Each row is a point on a landscape with many valleys, with its height.
A ball rolls from a point to the lowest of its 2 nearest points, and stops where none of them is lower. Distance is the straight distance between rows; heights are no part of it.
<794> height 49.5: [-20   0 -20  -3  -3   4  -7 -14 -33  60 -10   9   1  33 -14 -16 -20   5
  23 -16  23]
<975> height 10.8: [-23   8  22 -14 -57  30  24  14 -17 -29  -7  -8  -8  17   6 -40   1  -6
  31   8 -25]
<270> height 20.5: [-17   5  30  18 -56  22  -8  -2   5 -24  12  19  14   9   7 -35   4 -40
  18   9 -29]
<673> height 79.4: [ 41   3  15  67  14  40   1  -9 -10  43  12 -20  29 -23  28  -8  13   8
 -52   3 -25]
<127> height 12.5: [ 12  -2 -33 -18 -38 -27  27  41 -19 -31   2  -5 -42 -43 -29 -17  10  37
   4 -13  45]
<829> height 41.3: [ -3  -9  24 -56 -23  24 -24  -8   7 -11   6  -2  14 -34  -2 -48  16 -26
   9 -14   7]
<521> height 58.0: [ -4 -11  14  12  12 -39   7  10   0  17  -3  23  -5  15  13  14  -9  19
  -4  -2   6]
<939> height 35.9: [ 11  17 -50   0  -3  14  20  -7 -14  14 -23 -42 -29  47 -39  35 -28   6
  11  18  -1]
<1056> height 42.7: [ 24   4   5 -28  -5 -36   1  26  41 -22  11  40   5 -35  20 -12  20  33
 -14 -20  -2]
<391> height 57.9: [ 25 -28  41  22  10  21 -10   5  -9  41  33   3  25  -7  48 -36 -32  -3
   1 -10 -18]
<313> height 29.8: [ -4 -26 -49   0 -26 -25  25  -8 -22 -42   2 -30   6 -21  15  11   9 -16
 -32  29  50]
<500> height 68.8: [-17  16  39 -15   1  44   3 -32  -7  -2 -21  -1 -44  -4   6  35 -20 -15
  10  25 -37]
<789> height 75.5: [ -8  11  17   6 -27  33 -19   1 -31   8 -17   2  -3  33 -10 -13 -51  -5
  11  21 -22]
<893> height 29.7: [  0  -9  -1  10  27 -45 -11  35   8 -43  27  37   3 -46   4  -4  18  38
 -27 -20  23]
<508> height 42.1: [  4   4 -24  -5 -14   7 -28 -14 -20  52 -32 -31  -5  33 -46  16 -27  -3
   6 -12   4]
<449> height 25.9: [-25 -21 -38 -10 -25 -21  45  -5 -55 -36  -7 -18 -19 -16  -7  14  23  -3
   5  -3  52]
<790> height 32.6: [ -8   2   7 -22 -45 -15  10  34  36 -32  -2  13 -18  -7   4 -25  13  35
 -10  13 -15]
<852> height 57.8: [ 44 -26 -16  -2  46 -43  -8  11  13   8  28  12  28  -9  24  33 -10 -19
   0 -14   7]
<834> height 86.3: [ -2  46  -1 -15  17  29 -15  22 -10  14 -31 -17 -34  34 -11  18 -39 -19
 -14   2 -44]
<551> height 75.4: [  1  17 -41 -51   2   5  11   7  17  -9  -2  10  -5  29 -23 -22  21  11
 -14 -12  29]
<655> height 44.7: [ 23   9   9  -6  13  15   1 -22  -2  31  -6  14  46 -24  56 -13  -5 -32
   3 -20 -16]
<528> height 73.2: [ 40 -16  25  26  22  40  -6  -4 -35  73  12 -24   8 -20  15 -14 -18  25
 -47 -26  -6]
<206> height 84.2: [-39  -7  -4 -25   4  33 -10 -22  -8  -4  15 -11 -69   5   3  -5 -17  43
  52  29 -20]
<53> height 42.5: [ 13   8  23  27  -9  -5  10   4  31 -52  17  43  24  12 -31   8  18  12
   7  -2  -2]
<23> height 71.4: [ 17  21  -3 -45 -14  32 -10  10  10 -21   5  26  25  29   1 -40  -5 -10
 -10  -7   3]
<659> height 34.2: [-48  37  19  20  25  36  15 -23  -9 -37 -18  11  18 -10 -19 -21  30   9
  27  -7  -8]
<549> height 30.7: [  2  18 -19  20  -7 -25  -7  15  -3   7 -35 -43  -3  31 -21  40  -8 -16
  11  18 -22]
<419> height 24.4: [-21  16 -12  10  -5  20  10  -9   8 -23 -19 -45 -25  25  -5  20  -4 -15
  22  47 -35]
<916> height 55.0: [ 15   8 -12   4  45  -8   4  -3  -9  66   0  -7  23  -8  46 -14   1  -8
  -1 -41  -2]
<1020> height 49.2: [-16 -11  19 -36  -4 -15   5   7   9  22  -2   6 -20  12   4 -11  17  -3
  18 -25   3]
<1098> height 24.1: [-34  25 -10   4  15  23  12 -29  -8 -46  -9   6 -18   2 -18  13  16  34
  50  23  -9]
<876> height 60.4: [ -7  18 -40   1  20 -17 -14 -10   8 -16 -15  15  23  23 -11   4   9   4
 -29  32  28]
<892> height 59.5: [-12   1  47 -37   7  28   6  -1  31 -28 -10   1 -46  -6 -34  18  19   5
  25  -9 -21]
<751> height 37.5: [ 15  25 -11   6 -16 -20   3  21   8 -67  -4  16  24 -22 -42  -1  38  11
   9 -10  24]
<914> height 30.0: [-37 -23 -13 -13 -10 -27  21  22 -53 -18   4  33 -55 -38   1  32  19  11
  -2 -34  37]
<1078> height 53.5: [-21   1  40  25  27  17 -30 -24  -2  33 -33 -28  -9 -14 -20  26 -18 -15
 -17   6 -17]
<93> height 56.0: [-15  21  43   9  23  33 -23  28  33 -37  23  31  -4  20 -17 -29 -12  -6
 -22   4 -36]
<1045> height 91.7: [-33  45   2 -41  28  30  12  24 -24  -3 -14   0 -41  31   0 -12 -10 -21
  13 -12 -34]
<412> height 79.2: [  8   1 -35 -52  -2  11  41  16  34 -21  14  -8 -50  23 -43   1   2  25
 -23  -1  23]
<905> height 80.2: [-21  14   5 -12  14  51 -34 -17 -36   9   3  -1 -50  16 -11   2 -61  17
  27  30 -28]
<669> height 79.9: [-19  17 -19 -11 -20   4  14 -11  -4  26 -42   6 -27   7  26  -3 -20  30
 -41  34  -4]
<697> height 51.6: [ 27 -24 -21 -44  20 -28 -17   9  40   6  22  25  14 -11  24  -3  -1   0
   6  -9   2]
<663> height 76.0: [-25   2  69 -15  28  46  12 -28 -22   0   4  11 -39  -9  -2  17 -19  -1
  30 -16 -23]
<467> height 34.9: [ 13  -5  -2  14   2 -32 -32  20  42 -25  26  -7  37  20  -1  -4  15 -36
  18  16 -16]
<982> height 51.2: [ 51 -22  11  23  18  43   6 -21 -11  49  15  -2  47 -41  50 -13 -25 -12
  -3 -10 -27]
<1005> height 74.5: [ 15  19 -29   0 -35  -9 -21 -19  11  29 -36   0  20 -10  34   9 -14   0
 -43  25  -7]
<1072> height 78.3: [ 17  19  26  67  -5  37 -15 -23 -12  27  -9   3  36  -4 -10   1 -28   6
 -31 -12 -20]
<184> height 89.4: [  3 -16 -37 -17 -20 -12 -41   2   9  50 -13 -38 -11  18   3 -14 -30  -3
 -25  28   8]
<985> height 19.6: [-15 -12  -6 -11 -52 -10  52  22  -7 -16  -3 -17 -28  27  20 -20  -9  27
  25  18 -16]
<216> height 22.3: [  1 -15 -12 -29 -28 -46  19  23 -22 -11   5  33 -29 -51   6   1  27  31
   2 -36  40]
<627> height 62.5: [-19  14  16   3  -7  29 -10 -31 -29  33 -48 -32 -33  -9  -8  37 -24  -3
  16   6 -30]
<946> height 87.5: [-13  29  34  45  34   8  15   4 -19  30 -28 -19  -9   8  12  26 -17  10
  14 -15 -46]
<792> height 14.5: [ 14   5   1 -25  45  -4  27  -7   5  35  24  24  12  10  -2  -8  26   2
   4 -63  30]
<588> height 82.7: [ -3  -4 -23 -32  -9  38  47  -4  27 -20   8 -27 -37  39 -21 -21 -39  22
 -22  15  12]
<868> height 34.4: [ 29 -12  35  19  10  18  17  -3  25  -5  37   3  49 -21  30 -25  31 -20
  29 -30 -18]
<167> height 21.5: [-31 -24 -20   2 -21 -19  23 -20 -26  -2 -18 -24 -18  11 -13   8   7   5
  24  32  25]
<113> height 44.4: [-23  16  11 -14   8  12  -8  18  36 -29  -5  26 -18  16  -9 -13   6  25
 -18  15 -21]
<1008> height 35.8: [-39 -39  -9   9   9 -44  -3  12 -49   7   5   6 -43 -16  -4  49   1 -18
   3  -9  35]
<103> height 67.8: [ -5  28 -14  24  33  10 -10 -28  -8  19 -36  11  15  21 -26  21 -16  19
 -21   6  15]
<808> height 40.8: [ -8   2  21  45  58  26   6   9   6   9  21 -17  25   1  12 -36  32   2
 -28   5  -3]
<383> height 93.0: [ 19 -17 -25  10   2 -18 -71 -13  22  43  -7 -23  34 -15   6  -1 -29  -6
 -10  18  -8]
<652> height 78.5: [ 17  26  14   5  32  11 -36  27   1  47 -12 -15  -2  22 -14   9 -39  -8
 -38 -34 -29]
<77> height 32.9: [  2 -42 -36  -1 -44 -13 -11  17 -31 -64  21  -4  11 -35  16   6  12 -12
  -6  12  46]
<152> height 82.4: [-33   5  41  16  43  21  28  -4 -25  20  -4  -4 -22  13   3  -4   2  11
  42 -29 -17]
<291> height 73.3: [ 10  12 -36  35 -38 -20  26  -5 -28 -12 -39 -27 -11  -4  -5  59 -21  15
 -25  35 -10]
<132> height 65.1: [ 40 -15   2  24  53   6  15   2 -13  83  15 -25  -2  -3  21   4  17  19
 -32 -29   9]
<774> height 22.4: [ -9 -35 -19 -21 -40 -39  11  24  10 -33  13 -10 -33 -33   1 -17   9  38
 -16  21  23]
<9> height 48.9: [ 11 -18   1 -70  -4  20 -20  -4  -7  27  21  12   9  -7  20 -42 -11 -29
  27 -33   7]
<658> height 32.0: [-16  42 -16   0   6   5  23   2  -1 -68 -23  -4 -10 -23 -53   6  42  25
  30   2  10]
<592> height 30.9: [-15   7  -1   5 -28   0  -6  10  31 -29  -5 -27   3  26 -11  -4  20 -36
   3  38 -20]
<641> height 14.0: [-25  50   0  46  -7  29  -8 -25   8 -16 -30  -8 -16   2  -1  34  -4 -21
   6  38 -55]
<510> height 65.0: [  9 -13 -21   1 -10 -41   9  21 -23  -8  -2  31 -30  14   9  48 -25  14
 -29  13  19]
<666> height 15.6: [-25 -10  18  10 -15   4  18 -27 -21  -9 -18  12   3  19 -16   5   4  19
  46   8  11]
<13> height 22.2: [ -8 -21  27  69  17 -33  12   6  10 -28  38   0  31 -23   6   0  41 -10
   4   2  -2]
<533> height 85.9: [ -6 -16 -29 -33 -18   5  12  11  22  15   2 -40 -30  37   3 -29 -22   0
 -24  24  10]
<726> height 53.3: [ -8   3 -22   1  -2   3 -32 -15  31 -26  13  23  45  -3   0 -38  17   7
  -5  22  11]
<723> height 15.1: [-13 -15   0  27  -2 -47 -16   5  21 -43  23  23  20 -39  10   6  32  -6
 -13  13   8]
<514> height 36.4: [ 17 -37 -24  16 -30 -41 -26  21 -18 -36  26  29  19 -20  38  23 -15 -10
  -3  24  15]
<511> height 82.0: [ -9  13  20  63 -36   7 -15 -34   5  18 -19  13  24  -9   9   2  -2 -28
  -9  14 -25]
<35> height 57.6: [ 48 -30  16  41  40 -26  10   8  26  14  42 -13  29 -15  33  25  14 -13
 -11   3  -8]
<505> height 31.5: [ 14   9 -49 -18  45 -37   8  -7 -10  35  20  31  15   6  -1  22  11  -9
  -7 -38  43]
<906> height 73.4: [  7  30   5  37 -10  35 -14 -37  -9  11 -46  10  15  10 -32  44 -33  26
 -18   5 -19]
<552> height 40.4: [ 30 -17 -12   9 -21 -42   8  11   9 -29  27  47  41 -21  47   6  -3   6
  21  -5 -12]
<153> height 41.5: [-24 -43 -33 -24  -7 -59  -9  23 -13  15  26 -20 -42 -10  -6  11  13 -20
   0   7  34]
<44> height 40.5: [-36   4  38  24  32  12 -22 -12   1  12  -8 -26  18   0  -4 -14  13 -43
   4   4  -7]
<101> height 52.8: [ 53 -10  23  50  21  -2 -10   3  23  28  18  -5  38  15   5  21 -17   5
 -19  -7 -10]
<872> height 40.0: [ 27 -25 -52 -46  -4 -37   8  -8 -17  17  19  21  -2  -4   7  30   3 -19
   6 -16  49]
<974> height 44.6: [ 28 -34 -35 -59 -29  -7  17 -25  15   3  10 -19   3   4  -1  -6  12 -10
   6   1  43]
<567> height 29.2: [-19  -8  10  48  44 -22 -17  -4  15   0  16 -27  45  -2   4 -19  30 -18
   9   8   5]
<465> height 55.1: [  5 -24  39 -30  -7 -23  23   9  21 -18   1   6 -33   6 -28  32  21  -1
  20 -15   5]
<59> height 32.5: [ -3   3  22 -34 -20   1 -10  -1  23 -14 -20 -24  -3 -41 -38 -27  49  -6
  26 -20  26]
<620> height 70.3: [ 16   3 -32   7 -15 -40 -10  -9  -7  21 -34  -9   0  -7   2  46 -12   9
 -47  17  14]
<1076> height 34.1: [  1  -9  29  -9  54  17  -3  -6  15  20  18   3  12   4   1 -23  17  -1
 -17 -28  19]
<541> height 48.3: [  5 -13 -24 -27 -18   5 -16 -35   5   2  -6  -4  38   5   5 -22  11 -17
  15  17  30]
<927> height 38.3: [ 38  -2  18  -1 -25   8  15 -25  16  -4   9  32  52   0  33   1   8 -29
  31 -19 -10]
<337> height 22.5: [ -4   9 -26 -36 -12 -19  18  23   3 -14  -5 -22 -34 -22 -52 -14  39  17
  19 -19  36]
<814> height 47.4: [ 29   5  28  44  12  -1   5   4  21 -14  20  19  41  44 -14  12  -5  -8
   7  -4  -7]
<277> height 65.4: [ -3  23  42 -14  -4  29  -8  23  -2 -27  30  41  17  -6   7 -53 -15  -7
 -19 -18 -23]
<611> height 28.2: [ -1   6  29   1 -20  -4 -13  27  27 -23  18   1  28   5  12 -36  22 -25
  33 -16 -28]
<342> height 68.9: [ -2  16  28  -2  10  16 -24   4 -14  27  -7  10   7  14  11 -17 -35 -16
 -23  -4 -10]

For each start below, name the point where the ball stops.
<906> -> <792>
<184> -> <127>
<552> -> <666>

Call two points neighbours if one is among the 2 nearest of the other. Go from one point of each pair to the other, from neighbour to neighbour, staying as low as possible. Name the highest point that can't be avoided.
<975> and <127> -> <790>
<975> and <666> -> <552>
<127> and <641> -> <467>
<723> and <792> -> <808>
